A landscape with many valleys, sampled at points; each row gives a point and its height.
A ball rolls from a point to the lowest of its 2 nearest points, and stops where none of them is lower. Distance is the straight distance between rows; heights are no part of it.
J_745: [-17   7  -7  24 -22  -4  18   7   9 -18   0 -24  -6   2 -13  18   8 -19
   6   1]  h=615
J_104: [ 45 -35 -18 -20  28  21 -12   6 -16   5   2   2  -8   1  16 -17   8  22
  -3  -4]  h=495
J_389: [ 27 -12  25  -7  13  29  14 -17  27  36   1  -2  -2  -3  -4  -6 -25  11
   5  35]  h=540
J_48: [ -4 -16 -29 -20  -6 -28 -40 -27 -18  26  -1  24  10  30  20  -6   9 -20
 -23  -8]  h=779
J_298: [ 17 -15  15  13 -25  20  18  -9   3  11  14 -13  12  11 -29  -2  16 -16
   7  43]  h=600
J_508: [ 25  17  12  25  24  19  29   5  27 -28  38 -20  21  -2 -26 -22   8 -19
   1   9]  h=706
J_926: [-29   2   6  33 -49  12  26  18 -19 -33   6  -2   7  16 -21  11  37 -10
  22  -2]  h=198
J_571: [-50  15   7   9 -27  -6   5  -5  20 -17 -22 -14 -13 -18  -1  33   1  12
   7 -33]  h=114
J_383: [-11  17 -37   8   5 -46 -26 -21 -14   0  24   4  12  22   8   0   2 -51
 -25   3]  h=522
J_815: [-19  -5   7   2   5  42  -8 -13  14 -23  32   3  19 -28  -4   3  21  28
  18 -12]  h=557
J_152: [ 34   1 -16  14  19 -18   3   4 -16 -19  31 -15  11   7   2 -15   5 -28
  -5  37]  h=293
J_96: [-28  14  12  -4  24 -10   5 -38  38  25 -13   4   4 -10  19   5 -36   1
 -18 -14]  h=480
J_200: [-22   3   5   8 -18 -35  -8 -28  17  29 -15  -6   6  24   8   3 -31 -27
 -10  -1]  h=191
J_382: [ 17 -12   4 -14  24  51 -22   1  -5   4  16  18   6 -23   3 -15  12  52
  20 -28]  h=525
J_448: [ 10  -8  22  11 -49   6  10  -8  -2  20 -18  -5 -13  13 -13  -1   1 -25
  14  37]  h=616
J_537: [ 38   7   3  26  49  15   7   6  -8 -44  46 -19  12 -16   0 -38 -12  -5
  18  19]  h=770
J_594: [-17   8  17 -28   0  14  -5 -19  16  28   0  17   7 -34  -5   4   7  30
 -11 -11]  h=506
J_67: [-35   3   1   7 -45  -3 -20 -35 -12  24   9  20  18  13 -20  11  28 -21
  -5  13]  h=161
J_355: [-14  -3   0   6 -34 -29 -19 -24  -2  24 -12   9   3  35   0   4 -16 -32
  -5   8]  h=173
J_837: [ 14 -15 -27 -17  30  12 -13   5  -1 -15   5   7  -9  -9  27  -9   0  21
   5 -26]  h=862
J_417: [ 14  -8 -22  11  27 -10  -6  -8  -9 -32  43 -12  13 -14  11 -23   5 -21
 -11  12]  h=705
J_188: [-34  17  53 -29  14 -19  -8   7  -6  54 -23  24   6  -8 -14 -17 -13  18
 -39 -12]  h=111
J_158: [-16  -6  45  10 -31 -31  -1 -20  11  43 -30  14   4  29   7 -19 -51  -1
 -15  15]  h=407
J_514: [-14   4  -1  -5  37 -19   3 -27  36  21 -21   2   3   0  31   0 -41  -8
 -17 -17]  h=467
J_181: [ -9   2 -34  -4  26 -12  -8  -9  13 -31  21  -6  -6 -22  24  -3  -7 -13
  -3 -17]  h=849
J_325: [ -7  15 -25  21   7 -28   3 -17  11 -17  29 -10  20  -4  -1  -5   7 -39
 -16  -8]  h=411
J_295: [ 18 -24 -20 -18 -12  -6 -13   5 -16  15 -15   8  -7  14   3   6  21   4
  -6   3]  h=546
J_433: [ 11   8  43   3 -54 -14   7  -3 -12   6 -55  -6 -13  13  23   9 -26 -22
   6   0]  h=371
J_396: [  3  30 -31  22  13 -53   8   8  10 -24   4 -27 -14  -8  10  13 -24 -27
 -10 -11]  h=733
J_328: [ -7   3  38 -12 -53   7   3  -6  -2  27 -16  14  -6  -9 -20   7  17   5
   4  25]  h=625
J_391: [-36  29  45 -23  26 -13   5  -1   6  32 -44  18   1 -13   0  10 -36  22
 -33 -22]  h=115
J_543: [ -4 -21 -23  -2 -36  10 -18   7 -35  -8   0  12  -1  11 -13  12  46   8
  -3  -1]  h=692
J_580: [  8  -3   7  22  -9  27  17  -9  16   5  21 -16  16   1 -23  -1  17 -12
   4  23]  h=628
J_981: [ 30 -33  -2 -17   9  35 -23  -6 -14   6  15   9  12 -10   3 -17  28  33
   1   3]  h=466
J_386: [-20  18  12 -17  18   6   6 -25  32  29 -13  14  -1 -21   8   3 -18  12
 -16  -7]  h=491
J_575: [-12  15 -16 -14  38  16   7   4  16   1 -35  17 -13  -9  23   9 -24  36
  -8 -32]  h=171
J_567: [  1  31  23 -29  16  38  11  43 -11  35 -10  18 -12 -30 -25 -10  -5  51
  -3 -22]  h=316
J_293: [  9 -16  22  -7 -41 -18 -19 -15 -22  46 -23  29  -8  34  -8  -8  -1  -9
  -4  23]  h=177
J_726: [  4 -15 -19   1   9   3   6  16   6 -19   7 -12  -9   0  10   6   1   2
  14   4]  h=415
J_19: [ 13   6   6  31  12  10  32  38  -5 -37  37 -23   7   9 -18   0   9  -1
  21  11]  h=518
J_650: [ 37 -17  12 -12   4  30   2  29 -27  34 -13   8 -19  -8  -9  -5  18  52
   6  -2]  h=485
J_243: [ 14 -24  -2  -5  -4  26   5  25  -3  -8  -6  -4 -17   4  -7  11   4  32
  26   5]  h=656
J_704: [ 10   8  10  25  21  53  16  -3  33 -23  38 -17  21 -11 -14 -15   0   8
  23   1]  h=440
J_971: [ -9  -8 -37 -23  13 -33 -33 -22  -7  -3  -2  13   7  -3  29  -4  14 -16
 -27 -36]  h=845
J_552: [ -7   7  12   3   8  53   7 -22  39  -6  26   7  16 -33  -5  -1  -6  28
  20  -4]  h=336
J_915: [  9   5 -38  14  16 -31  -9   8 -18 -33  32  -8   2 -10  17  -8   7 -24
  -9   9]  h=762
J_230: [-16   9   0   6 -25 -27  13  -3   7  -4 -42 -24 -18   6  11  19 -24 -19
   4 -14]  h=439
J_983: [-32  10  -6 -19   6 -14   4  -4  10  -4 -43  -4 -11  -8  17  21 -19  19
 -12 -40]  h=225
J_798: [ 42 -12  -2  -2  28   8  16  -8  24  15  18 -18  -6   6   9 -16 -28 -18
  10  36]  h=658
J_324: [ 17 -32  -2  -6  21  41 -19  11 -12 -28  28   0  14   1   6 -10  22  25
  25   3]  h=275
J_275: [ 28  10  29 -24  33  30  12  15  -5  46 -30  20 -10 -10  -5 -11 -19  35
 -17  14]  h=274
J_482: [ 11  12 -21  10  19 -17   8   0  25 -11  16 -20  -8  -8   9   3 -15 -28
  -2   2]  h=550
J_302: [ -3  16  50 -39 -20  19  16  33 -19  31 -31   8 -24 -24 -25 -12  14  27
  -1  -2]  h=343
J_973: [ 10 -15 -26  10  26   2  -1  29  -3 -40  25  -5  -7  -2  14   5  -1   7
  23   1]  h=482
J_353: [ 32  -9   0   8  16  42  16   7  19  -9  22 -22  -2   3  -2  -4 -16  11
  26  29]  h=599
J_171: [-25  15  20  28 -41 -16  -2 -25  18  26  -6  -7   5  17 -23   8  -8 -36
  -3   1]  h=160
J_213: [ -3  -4   8 -13  11  54 -15   0  10 -14  21  14  14 -30  -8  -1  12  47
  29 -18]  h=563
J_392: [-21  -5 -24 -10  -8 -23  -6  20  -8 -17 -35  -4 -26   4  20  26   1  24
  -1 -50]  h=277
J_544: [ 12  -3 -11  24   3  -5  23  41 -11 -47  30 -20  -6   6  -6   9   7  -1
  24  16]  h=558
J_554: [ -8   2  39   4 -52   2   4 -17   5  25 -21   4  -5   0 -16  -2   0 -12
   7  27]  h=622
J_402: [-32  18  19  15 -56  -8 -11 -35  -2  23   1  12   7  17 -23   8   8 -32
   2   4]  h=143
J_338: [ 29 -12  22   1   2  42  19 -13  21  18  11 -14   3  -4 -14  -3  -8   8
   9  44]  h=562
J_227: [-21   6 -34   9 -23  -6  -4 -18 -31 -13  25  10  16  28 -13   6  30 -33
 -12  11]  h=734
J_513: [  5  13   4  34 -29  -6  27  11   7 -18  -4 -22  -4  11 -27   4  14 -34
   7   6]  h=640
J_192: [ 24  -2  26 -15  23  24  20   1  11  35 -39  13 -15   3   3  -3 -32  23
  -3  22]  h=245
J_45: [  3   1  -6   4  31  43  -7  26  10 -38  24  11  10  -7  17  10  -8  22
  54 -23]  h=578
J_550: [ 41 -29   5  -8  21  40  -7 -12   4   1  25 -17  10   2   6 -24   0  -4
  12  39]  h=370
J_252: [  1 -23   6 -22   3   9 -28 -46   9  34  16  28  25 -19   7 -21  17  -1
 -14   2]  h=554
J_852: [ -6  15  -9  15 -35 -31   3  -2  -7  -5 -19 -18  -9  18   0   8 -13 -43
   3   1]  h=465
J_373: [ 19 -20  -1   5   7  33  15  33  10 -22   4  -8 -17   6  -1  13 -12  25
  43   9]  h=636
J_905: [-10  -5 -32  -9   9 -28  -6  31  -5 -31 -22  -5 -26   2  25  19  -5  12
   8 -28]  h=314
J_673: [  0 -10  21   7 -43 -22 -23 -24 -11  37 -14  17  -8  46  -3 -12 -21 -28
  -2  24]  h=188
J_420: [ 46 -26  -2 -20  21  30  -8  12 -17  24  -7   6 -10  -1   0 -12  11  40
   1   2]  h=468
J_622: [ 11  38 -16  30  -6 -43  13   5 -19 -17  17  -9   2  21 -18  -2  11 -42
 -13  10]  h=837
J_49: [-24  13 -33   3 -18 -41  -6   9 -13 -27  -8 -18 -12  11   9  17  -2 -24
  -1 -13]  h=781
J_115: [  5  43 -11  25 -10 -36  25   1  -9 -19  19   1  16  27 -39  -7  21 -44
 -21  -3]  h=856
J_675: [ -1  -1   7  32 -14  23  32  22  14 -23   9 -18  -2   0 -20   7  10   0
  24   9]  h=670
J_822: [-21   5  19 -10  38 -15   0 -17  17  33 -44  15  -3  12  25   4 -45  10
 -35 -12]  h=428
J_347: [-25   5  34  -5  14 -28  -3 -17   8  31 -44  12  -1  13  10   0 -44   6
 -24 -15]  h=416
J_925: [-13   2  -3   0   2   9   7 -20  30  12   1  -8   2 -11   3  12  -6  -5
  -2  -1]  h=248
J_209: [ 18  -1  14  -7  21   5  26  -2  22  24 -34  -2 -20   8  17   4 -38   8
   0  15]  h=216
J_216: [  5 -11 -45 -15  -6 -21 -33  -7 -38 -10  22  16   8  19  15   1  22 -34
 -18   8]  h=766
J_16: [ 24   2  15  29  18  30  21  30  -6 -37  46 -25  21  15 -14  -9  11   5
  25  23]  h=477
J_153: [ 15 -28   3  -7  34  36 -28  21 -21 -39  30   3  11   8  16 -15  18  24
  39 -16]  h=170
J_531: [ -2 -16  -8  -9 -31  -8 -10  -8 -11  21 -16   4  -5  16  -3   7  16  -3
  -1  10]  h=560
J_42: [ 34 -30   8 -22   1  30 -12  -8 -11  27   7   7   9  -6 -10 -12  25  28
  -5  21]  h=445
J_105: [-16   7 -27   2 -19 -22 -20 -22 -24   4  14   8   2  29   1  11  13 -39
  -7   8]  h=755
J_707: [-19  20  17 -30  19  32   0 -17  23  20   7  27   8 -40  -3  -6  -6  35
 -10 -13]  h=516
J_806: [-38   5  19  31 -57  17  18  12   1 -26   0  -4   0  -8 -24  20  30   5
  19  -2]  h=174
J_692: [-12  -9  -4   1  -9  26  -4  -1   7 -15  18  -1   6 -12  -9  13  23  23
  11  -7]  h=520
J_140: [-33  10  16  22 -34  18  18   6  13 -24   1  -5 -10 -19 -21  21  15  16
  27  -5]  h=155
J_789: [  7   5 -14 -14  35  15   8  -5  28   1 -16   3 -13  -6  25   0 -34  17
  -3 -19]  h=113
J_481: [  0 -26 -13  -7 -26   5 -16  26 -28  -3  -9   9 -11   2 -10  16  38  29
  10 -16]  h=680
J_845: [ -3 -17 -12   6   8  21   2   4   7 -23  26  -7   9  -7   4   3  15   9
  11   3]  h=476
J_37: [-10  -6 -27  -9 -19 -26 -39 -30 -22  20   6  16   0  42   9   4   4 -35
 -15  10]  h=769
J_422: [ 38 -10   2   8  27  25   6  -6   4 -14  36 -23  12  -1   0 -29  -4 -15
   6  37]  h=287
J_159: [ -8  -2 -36  13   0 -21  -6  31 -27 -42  21  -7   2   9   7  10  16  -7
   7   3]  h=671
J_68: [-30   9 -19  -8  -2 -28   2   9   1 -19 -42 -12 -19  -2  26  30 -22   8
  -3 -41]  h=251
J_139: [-33   4  44   6 -16 -34  -3 -25  11  35 -34  13   9  17   5  -6 -53   2
 -16  -7]  h=410
J_234: [ 24 -19   8  -4  -3  27  16   6  15  12  -6 -10 -13   5  -6   3  -5  12
  15  32]  h=585
J_146: [  5  -3  38 -26 -18  -5 -13  12 -32  67 -16  22  -3  -4 -21 -18  21  17
 -21   4]  h=147
J_429: [-24  15  12 -21  14 -11  -6 -12   6  31 -35  17   2 -13   7   7 -10  25
 -29 -30]  h=172
J_432: [-16   3  35 -23 -39   9  -2   8  -6  12 -12  13  -9 -25 -26   5  27  26
   1   7]  h=631
J_511: [ 17  -4  -5  21  32  11   3  35 -11 -45  43 -11   1   1  10  -4  -1   8
  35   7]  h=489
J_387: [ -5 -13  24  19 -24  34  19  23   5 -21   5  -8 -10  -4 -17  12  14  22
  36  12]  h=654
J_809: [  3  -6  -1  16  39  28   0  30  -1 -48  39  -1  11  -4   9   2  -1  12
  47 -13]  h=539
J_833: [-17   7 -36 -11   3 -41 -33 -24  -3   5   9   4   9  14  21   4  -4 -39
 -19 -10]  h=559
J_352: [  2  -6  29  -9   1 -16   9   5 -11  26 -65   2 -19  14  15   8 -29   8
 -13  -4]  h=383
J_366: [ 12 -11  12  -5  21  14   9 -28  38  32   3   2   6  -7  12 -10 -27  -6
  -3  18]  h=523
J_711: [ 11 -17 -24   0  34  -8 -21  -8 -23 -46  35   0  12 -21  21 -33  11 -11
   1   3]  h=756
J_463: [-18 -11 -28  -8  28  10 -14 -11  10 -37  22   5   4 -28  25  -9   5   1
   5 -31]  h=870
J_6: [-35  14  -3 -10 -45  -8 -29 -36 -13  23  -4  25   8   5 -20  14  27  -6
 -10  -9]  h=176
J_632: [  7  14 -10  17  31  -3  14 -12  35  -7  27 -19   8 -16  -6 -13  -7 -28
  -7  -3]  h=598
J_219: [-18  27  29  38 -42 -14  14 -17  22   7 -15 -12   6  10 -36   6   2 -43
   1 -11]  h=178
J_466: [-24  22   1  29 -22 -17  16 -16  22  -2  -4 -16   9  10 -30   7   8 -39
  -5 -11]  h=159
J_112: [-17  -4   5 -11  45 -24 -10 -24  21  30 -27  15   5   8  36  -8 -40   3
 -38 -22]  h=446
J_473: [-15  12  45 -35   6  -4  -6  10  -9  57 -18  23   1 -17  -9 -12   3  22
 -30  -9]  h=122
J_156: [-12   5   6  -6   6  27   6 -14  31   4   9   0   2 -24  -1   5  -6  18
   5   2]  h=289
J_412: [-17   5   0  -2 -36 -37  -5 -11 -12  -1 -37 -16  -9  20  10  19 -26 -30
  -1 -17]  h=449
J_893: [ 12 -25 -34 -19  14  -2 -22   8 -12 -14  13   0  -1  -3  16  -3  22   7
  -5 -17]  h=884
J_582: [  2  -2  24 -27  -5   1  -4   5 -15  49 -20  20  -2 -15 -13  -7  16  28
 -14  -5]  h=136
J_419: [-18  -9 -11  -1 -28  -6   0  -6  -2   3  -9  -2  -2   2  -6  15  18 -11
   1   4]  h=572
J_978: [ 34 -32   5 -12   4  33  -5 -10   0   9  10  -2   7   7  -1 -13  13  11
   2  31]  h=419
J_141: [  5  11   0  21 -24 -31   2  -4  -6   7  -6 -11  -4  30  -8   0  -7 -48
   1  23]  h=487
J_814: [-41  30  54 -23  30 -10  -6  16  -4  46 -36  18  -2 -15 -13 -11 -29  11
 -45 -23]  h=95
J_869: [ 30  -4   7  -4  13  62   6   5  22  -6  11  -2   1  -9  -5  -9 -21  31
  30  17]  h=561
J_548: [-29   7  15  -4 -16 -24  11 -11  15   9 -45 -14  -8  -1  11  21 -33  -7
  -4 -17]  h=431
J_753: [-17   1  31  -9 -36  25   5   8   4   2   0   8  -6 -27 -27  16  18  33
  15  13]  h=637
J_69: [ 16  17  28 -26  25  40  12  27 -11  38 -19  24  -9 -20 -17 -14 -12  45
  -9  -1]  h=296
J_599: [ -3  25  45 -30   0  31  21  46 -18  35 -25  12 -18 -29 -25 -15   1  35
 -11 -14]  h=333
J_776: [ -6  27  -9  -9  32  22   8  26   6  -2 -35  25 -14 -20   7   8 -23  54
   2 -49]  h=214
J_154: [ 12   4 -11  21  26  -3   8 -16  10 -20  38 -15  19 -14  -4 -22   5 -29
  -9   8]  h=649
J_378: [-10  15 -32  22  11 -34   3  25  -1 -47  19 -15 -11  -7  11  14  -2 -11
   8 -10]  h=663
J_341: [  6  -9 -52 -16 -10 -30 -34  10 -40 -15   3   7  -6  22  13   7  23 -16
 -13   2]  h=742
J_891: [  0 -18   0   2  10 -27 -14 -30  25  39   7   9  15  26  19 -23 -27 -27
 -17  15]  h=238
J_813: [-15  -6 -35  -9  10 -19 -11  -1   9 -15   1  -6  -2  -3  18   9   3  -7
  -9 -12]  h=824
J_717: [  7   8  49  -4 -62  -8  -8  -3 -16  16 -48  14  -9   5  14   1 -18 -15
  -1   8]  h=366
J_557: [  1  10  62 -26 -37  -1   7  15 -12  34 -37  17 -18 -15  -9 -11   0   9
  -5  17]  h=356
J_987: [-35   3 -32 -11 -20 -31 -26 -27  -7   5  -5   6  14  16  14  13   5 -23
 -13 -19]  h=583
J_659: [ -1 -24 -41 -21  -2  -7 -34  -3 -19  -4  10  10  10  -2  13  -2  32   2
 -16 -24]  h=874
J_702: [ 35 -29 -21 -20  18   2 -12   2 -15  14 -10   6  -1   8  15  -9   8   9
  -8   7]  h=524
J_939: [ 41  21   6  31  41   4  26   9  13 -42  41 -19  18 -10 -13 -29  -5  -9
   4   8]  h=738
J_405: [  7   1  21 -21   1  41   2   8   6  10   3  15  -3 -24 -19   2   8  53
  14  -5]  h=511
J_856: [ 32 -10   7  20  -8   8  18  -4   4  13  20 -18  14  17 -19 -12   7 -31
   3  47]  h=571
J_301: [  7  -1  41   0 -27 -19  12  -2  -7  16 -63  -1 -16  19  22   4 -38  -5
  -4   3]  h=376
J_804: [-47  11   9   8 -27  12   9   6  21 -15  -9  -3 -13 -25 -11  27   7  30
  21 -27]  h=133
J_777: [ -9 -10  -3 -25   8   7 -19 -21   6  22  -4  19   9 -22   5  -2  13  20
 -17 -22]  h=521
J_870: [ 45 -11   2   4  18  22  24   8  17   3  13 -23  -9   7  -1  -4 -25  -6
  12  37]  h=633
J_551: [  9  -7  -8   3  25  39   1  35   9 -27   9   5  -7   0  10  11 -14  31
  51  -8]  h=609
J_901: [ 19  -4  10 -15   8  49   7   6  16   2   3   7  -3 -17  -5   2  -5  43
  23   9]  h=532
J_368: [  3   6 -11  33  14 -24  16  46 -22 -49  35 -11   2   9   5  12  13   7
  25   1]  h=594
J_229: [ -6  -8  25  -2  -8 -33   6 -15   8  34 -34   4  -3  32  14  -5 -45  -8
 -12  11]  h=403
J_951: [ -6 -14  -8 -17   7   6 -18 -30  13  18   7  12  11 -12  12  -4  12   2
 -16   4]  h=538
J_684: [ 27 -18  14 -16 -16  -3 -16   4 -45  63 -22  20  -1   7 -14 -14  27  19
 -19   4]  h=156
J_784: [ 22 -15   9   4 -24  11  14   4   2   7 -17 -12 -14  11  -3   3  -3  -7
  14  36]  h=603
J_649: [ 17  27 -12  42   6 -37  32  30 -20 -44  29 -11   9   8 -14   1  16  -7
  -4   9]  h=341
J_415: [ 20 -22  13 -20 -32  -5 -22  -4 -32  51 -27  19  -4  22  -9  -6  18   3
  -8  18]  h=166
J_572: [-26   0 -23  14 -28 -11   4   0  -4 -23   1  -9   1   6  -8  17  17 -14
   1  -2]  h=591
J_11: [-10  11  -3  35 -33  -2  35  28 -25 -37  21  -9   7  20 -17  -1  30 -15
  14   5]  h=233
J_517: [ 41   4  -2  22  31  -5  13   2   3 -13  35 -22  14  -2  -8 -24  -4 -29
  -5  36]  h=148
J_170: [  8  11   7  36 -12   2  36  28  16 -22   2 -27 -11  10 -26   3   4 -19
  14   9]  h=661
J_878: [  8 -24   4 -10 -19  14  -1  19  -9  -2 -15   2 -13   0  -8  10  25  31
  14   0]  h=669
J_936: [  2 -13 -51 -25   4 -31 -42  -9 -29   6  -4  14   0   9  20   0  26 -12
 -27 -29]  h=859
J_933: [ 19   3  -8  16  -8 -15  14   4   8   8   8 -19   1  18 -16  -4  -4 -40
   0  32]  h=526
J_728: [-31   8  30 -13  -4 -26   2 -10   1  20 -57   1  -4  -2  11  14 -30  12
 -21 -15]  h=423
J_849: [-27  24  22 -19  41  -3  -3 -10   7  24 -40  20  -1 -15  10  11 -24  24
 -35 -33]  h=142
J_534: [ -1  27 -37  24  32 -37   5  15   9 -38  22 -20  -6 -18  17   7 -16 -15
   0 -10]  h=699
J_516: [ 32 -23   0 -18  25  47 -23  -8 -20  19  11  11   7 -23   7 -31  21  37
   3 -20]  h=493
J_708: [ 13  26 -33  27   7 -48   2   8 -20 -33  23  -6   0   3   1   4  10 -26
 -15  11]  h=805
J_101: [  6  18  -6  35  -7 -22  39  31 -33 -45  36  -9  17  22 -16  -6  29  -9
   4   2]  h=285
J_850: [ -3 -16 -13  -3   4 -17 -13 -29  14  22  11   4  10  12  15  -8  -5 -27
 -12   9]  h=271
J_861: [-21   4 -45  -7   1 -46 -13   3  -5 -22  -9 -11  -5   4  19  22  -7 -16
 -10 -20]  h=799
J_478: [-12   3 -25  24   0 -27   9  42 -15 -49  18 -14 -15   8   7  23   8  -4
  20  -4]  h=629
J_450: [ 17 -27   3   6   7  44  -1  18  -3 -28  29  -7  11   8  -6   0  19  20
  28  19]  h=354
J_125: [ -3   9  53 -31 -19  11  13  12   0  33 -28  17 -16 -19 -20  -6  -3  25
  -5  11]  h=351
J_297: [ -1  -1  10 -17  28  21   3 -29  35  26  -7  14   4 -17  16  -5 -25  13
  -8   4]  h=505
J_913: [ 21 -34 -21 -13  36  16 -29  -4 -24 -33  28   1   5 -14  18 -34  19   4
   6  -2]  h=797
J_98: [-50  24   2   9 -32 -20   7 -21  24  -6 -21 -18   2 -16  -7  31  -9  -7
  -4 -39]  h=92
J_250: [ 32 -33 -25 -21  44  -1 -25  -9 -20 -24  23  -1  -7 -17  27 -45  -2  -8
   3   2]  h=825
J_750: [ -3  10  -3 -10   9  16  12  27   5  -1 -41  10 -26  -5   6  16 -13  45
   7 -36]  h=247
J_805: [  8  16  68 -21 -56  -7  -1  14 -22  25 -50  17 -11  -7   9  -3  -4   1
  -4   5]  h=361
J_549: [ 26   4  12  21  21  45  22 -17  38  -1  29 -18  15 -11 -22 -14 -11  -5
  11  17]  h=490
J_193: [ 26 -24 -25 -23  48  13 -19  -7  -3 -17   7   4 -13 -18  32 -32  -9   4
   2 -12]  h=842
J_9: [-18   2   5   1 -10 -18   2 -21  22  23  -9   2   5   8   2   8 -13 -16
  -4   3]  h=209
J_924: [  0 -10 -36  -7   1 -13 -22 -14 -23 -14  30   7  18   4  12 -10  24 -33
 -14  13]  h=793
J_487: [-20  -5 -17  -8 -47   4 -22 -15 -31   5  -1  25   9  10 -23  11  46   1
 -10   2]  h=703
J_407: [ -6  18 -30  16  -1 -47   2  14  -2 -24  -5 -26 -11   6   1  18  -9 -31
  -6  -5]  h=759
J_882: [-23  10   6 -17   8   3   0  -5  10   9 -34   6 -11 -16   8  16  -2  32
 -14 -31]  h=197
J_134: [ 25 -15   9  17  22  33   9  30 -12 -36  39 -18  11  13   3  -7   3  11
  37  24]  h=426
J_479: [  0 -13  16 -12  -2 -21   5  -8   1  23 -42   2 -11  16  16   6 -23  -2
  -7   6]  h=393
J_682: [  0   2   9  13  19  65   2 -15  25 -26  35  -8  21 -23  -5 -18  -8  18
  28  -4]  h=392
J_52: [-41  18   1  18 -26 -26   5 -21  20   1 -17 -17   4   0 -10  23  -4 -28
   0 -19]  h=117
J_519: [ -2  -2 -47  -5  -4 -29 -22  19 -37 -40  19   8   3   9  15   8  24  -8
  -4  -1]  h=711
J_388: [ -5  -3 -18   3   8 -16  -5 -20  14  -2  18  -7  15  -5   1  -1   4 -34
  -9   9]  h=332
J_665: [ 25  -5  27 -27   2  34  -1  22  -9  24  -6  14 -10 -20 -23  -5  13  52
  12   0]  h=497
J_29: [ 22   4   7  24   8  18  31   0  17 -12  29 -21  23   3 -32 -11  14 -22
  -7  21]  h=672
J_309: [-34  -2 -23  -2 -36  10 -16 -26 -30  -5  21  19  19  18 -19  11  46 -15
  -9   7]  h=713
J_318: [ 19  16 -23  22  10 -28  -3  -9 -14  -7  34  -3  18   6  -5 -14   5 -41
 -19  20]  h=408
J_842: [  9  31 -17  42  20 -43  21  29  -1 -48  21 -17  -2  -4 -12   5   0 -14
  -4  -6]  h=409
J_668: [  3 -12 -27  -2   5 -19  -1  29  -1 -29  -3 -12 -21   3  18  15  -1   5
  11  -7]  h=360
J_418: [ 14  23 -19  29  18 -27  17  10  15 -29  17 -17  -1  -1 -12   1  -3 -28
  -7   4]  h=486
J_858: [ -6  29 -27  23   7 -40  -9 -19 -13 -10  35   5  19  12  -8  -5  10 -50
 -21   4]  h=473
J_772: [-35   4 -18 -13 -30 -29 -21 -20  -9   0 -25   3  -1   9   4  25   3  -8
 -11 -34]  h=597
J_452: [-12   1  -6   8   5 -46 -11 -24  26  32   8  -3  12  27  15 -10 -30 -36
 -19   3]  h=215
J_621: [-15 -11 -40 -16  11 -23 -33 -25 -13 -18  24  12  16  -5  21 -11  20 -28
 -16 -16]  h=823
J_30: [ 10   4  -8  -6  32   1  18  -2  26   7 -17 -12 -17   2  23   3 -34   1
  -2   0]  h=167
J_464: [-11  -1  25  -4 -26  36  12  20   9 -10   1   6 -12 -16 -21  18  10  39
  32   4]  h=644
J_974: [ -3  10  13  -4   0   1   9  34 -19   4 -57   4 -33  -9   6  13  -9  42
  -1 -38]  h=269

For each start below, name the point where the ball stops.
J_229 -> J_789
J_213 -> J_517
J_170 -> J_420
J_302 -> J_789
J_487 -> J_814
J_692 -> J_814
J_549 -> J_355
J_511 -> J_814
J_837 -> J_98
J_675 -> J_347
J_580 -> J_347
J_915 -> J_98
J_338 -> J_347

Call two points neighbours if one is among the 2 nearest of the other. Go from one point of each pair to the other, from neighbour to neighbour, staying as low as possible. Name the highest point that can't be avoided.
J_98 / J_814 -> J_487
J_347 / J_517 -> J_858
J_402 / J_98 -> J_219
J_347 / J_594 -> J_707
J_814 / J_355 -> J_673
J_355 / J_789 -> J_974

For each start below, name every point that the ball comes to, in order.
J_139 -> J_158 J_229 J_479 J_352 J_301 J_433 J_717 J_805 J_557 J_125 J_302 J_599 J_567 J_69 J_275 J_192 J_209 J_30 J_789
J_939 -> J_508 J_29 J_580 J_298 J_856 J_933 J_141 J_852 J_412 J_230 J_548 J_728 J_347
J_234 -> J_338 J_389 J_366 J_297 J_386 J_96 J_514 J_112 J_822 J_347
J_48 -> J_37 J_105 J_227 J_309 J_487 J_543 J_481 J_878 J_243 J_373 J_551 J_45 J_809 J_511 J_973 J_726 J_668 J_905 J_392 J_68 J_983 J_882 J_429 J_849 J_391 J_814
